A landscape with many valleys, sampled at points; each row gives a point and its height.
From any point a ball rolls to the lowest of the 4 points nearest to it. It stops when none of these is lower. Distance is the straight distance between rows; heights are no part of it.
<183>: [-26 -18 -25   0 -25 -14  13   7  12  -4   2]  (h 383)
<13>: [ -9   0  15  -4  -2   0  -5   6 -10 -14   2]  (h 835)
<261>: [  8 -17 -30   9  -8  -7  28  -4   4   8  -1]  (h 163)
<356>: [-16  -5   9  -5  -8   3 -27  16 -16 -22  -5]  (h 841)
<49>: [-18 -17 -16   0 -23  -8  -9  16   1 -12   2]  (h 479)
<429>: [-31 -20 -28  -6 -26 -14  25   4  14  -4  -2]  (h 401)
<88>: [-11 -18 -13   4 -20 -11   1  10   0  -9   5]  (h 461)
<83>: [-10 -10   2  -1 -11  -2 -12  14 -10 -20   2]  (h 719)
<166>: [-10  -3  13  -4  -3   0 -11   8 -11 -17   0]  (h 133)
<445>: [ 17  -4 -21  -2   9   9  29  -9  -2   5  -4]  (h 127)
<413>: [ 10  17  26   6  11  -4 -17  -3   6  14   5]  (h 271)
<547>: [ 3 15 20  1  9 -2 -5 -8  4 10  2]  (h 128)
<118>: [-23  -4  12  -4  -7   5 -41  15 -22 -22 -15]  (h 549)
<367>: [  8  10   2  -3  14   6  15 -14   2  11  -5]  (h 249)
<144>: [-6 10 22 -3  5 -2 -5 -3 -3 -4  1]  (h 497)
<381>: [ 19 -12 -31   3   2   4  33  -7   2   8  -4]  (h 80)
<260>: [ 16  16   0   0  18   9   5 -14  12  20  -1]  (h 373)
<187>: [ 8 -9 -8  3  1  0 22 -4 -5  1 -3]  (h 162)
<231>: [ 20  19  -7  -2  21  14   9 -16  15  21   2]  (h 442)
<29>: [-16   1  16  -8  -3   2 -23  11 -12 -21  -4]  (h 612)
<318>: [-25   8  25  -9  -2   5 -47   9 -18 -17 -13]  (h 430)
<305>: [-38 -21 -28 -10 -27 -12  17   7  10 -11  -2]  (h 124)
<511>: [-19 -20 -28   2 -24 -15  25   0  12   2   2]  (h 367)
<114>: [ 4 -5  3  0  2 -2 15 -3 -7 -1 -1]  (h 234)
<248>: [  3 -15 -10   7  -6  -6  17   4  -4  -2   1]  (h 172)
<529>: [ 26  17  32  12  16   2 -27  -1   0  17  10]  (h 338)
<81>: [ 22   3 -29 -11  16  20  38 -13  11   5   3]  (h 286)
<190>: [ 11  18  12   3  14   3  -3 -12   8  19   0]  (h 307)
<58>: [ 0  6 15 -2  6 -2  7 -6 -2  1 -3]  (h 126)
<433>: [ 25  18  22  11  16   3 -18  -8   4  20   6]  (h 360)
<523>: [-11  14  27  -4   3  -1 -18   2  -1  -7   2]  (h 428)
<126>: [-20  17  29  -9   2   2 -42   8  -6 -12  -5]  (h 403)
<75>: [-19 -14  -9   0 -18  -3 -26  18  -9 -16  -3]  (h 527)
<564>: [ -3  19  32   3   4  -3 -32   2   3   2   7]  (h 402)
<411>: [ 31  20  10  10  21   9 -14  -7   8  23   6]  (h 480)
<217>: [ 25  -6 -39  -5  11  16  40  -9   8   3   2]  (h 215)
<465>: [-16   8  23 -11   0   1 -24   7  -9 -18  -2]  (h 89)
<283>: [ 33  19  28  14  24  10 -23  -4  -4  20   8]  (h 507)
<195>: [ -1 -19 -26   9 -15 -13  23   1   6   5   1]  (h 225)
<467>: [ 17  18  31  13  11  -1 -27  -1   3  14   8]  (h 109)
<342>: [ -4 -12   0   2 -10  -5   1   8  -7 -12   4]  (h 584)
<191>: [ 15  11 -14  -8  18  13  23 -15   7  11  -4]  (h 257)
<110>: [ 13 -16 -23   6  -3  -2  27  -3   0   4  -1]  (h 125)
<210>: [10 -2 -6 -2  8  5 21 -9 -3  5 -4]  (h 166)
<461>: [ -4 -20 -34   7 -18 -14  30  -3  11  10  -1]  (h 284)
<365>: [-13  16  29  -5   1  -1 -32   4  -2  -8   3]  (h 382)
<252>: [ 16   2 -20  -7  14  16  31 -13   4   7  -4]  (h 169)
<73>: [-12 -16  -8   2 -19  -8  -8  14  -3 -13   3]  (h 489)

Two balls start at each pair of points below. Name the first point that both come to, or write none.
<75>, <73> => <88>
<411>, <260> => <58>
<231>, <187> => none
<248>, <210> => <381>
<461>, <81> => <381>

Call two points neighbours if one is among the 4 nearest of the other. Go from one point of each pair to the other, from neighbour to neighbour, staying as low as possible. Name the highest point that can't be avoided.
<467>, <381> => <413>
<305>, <465> => <564>
<305>, <467> => <511>
<58>, <381> => <114>
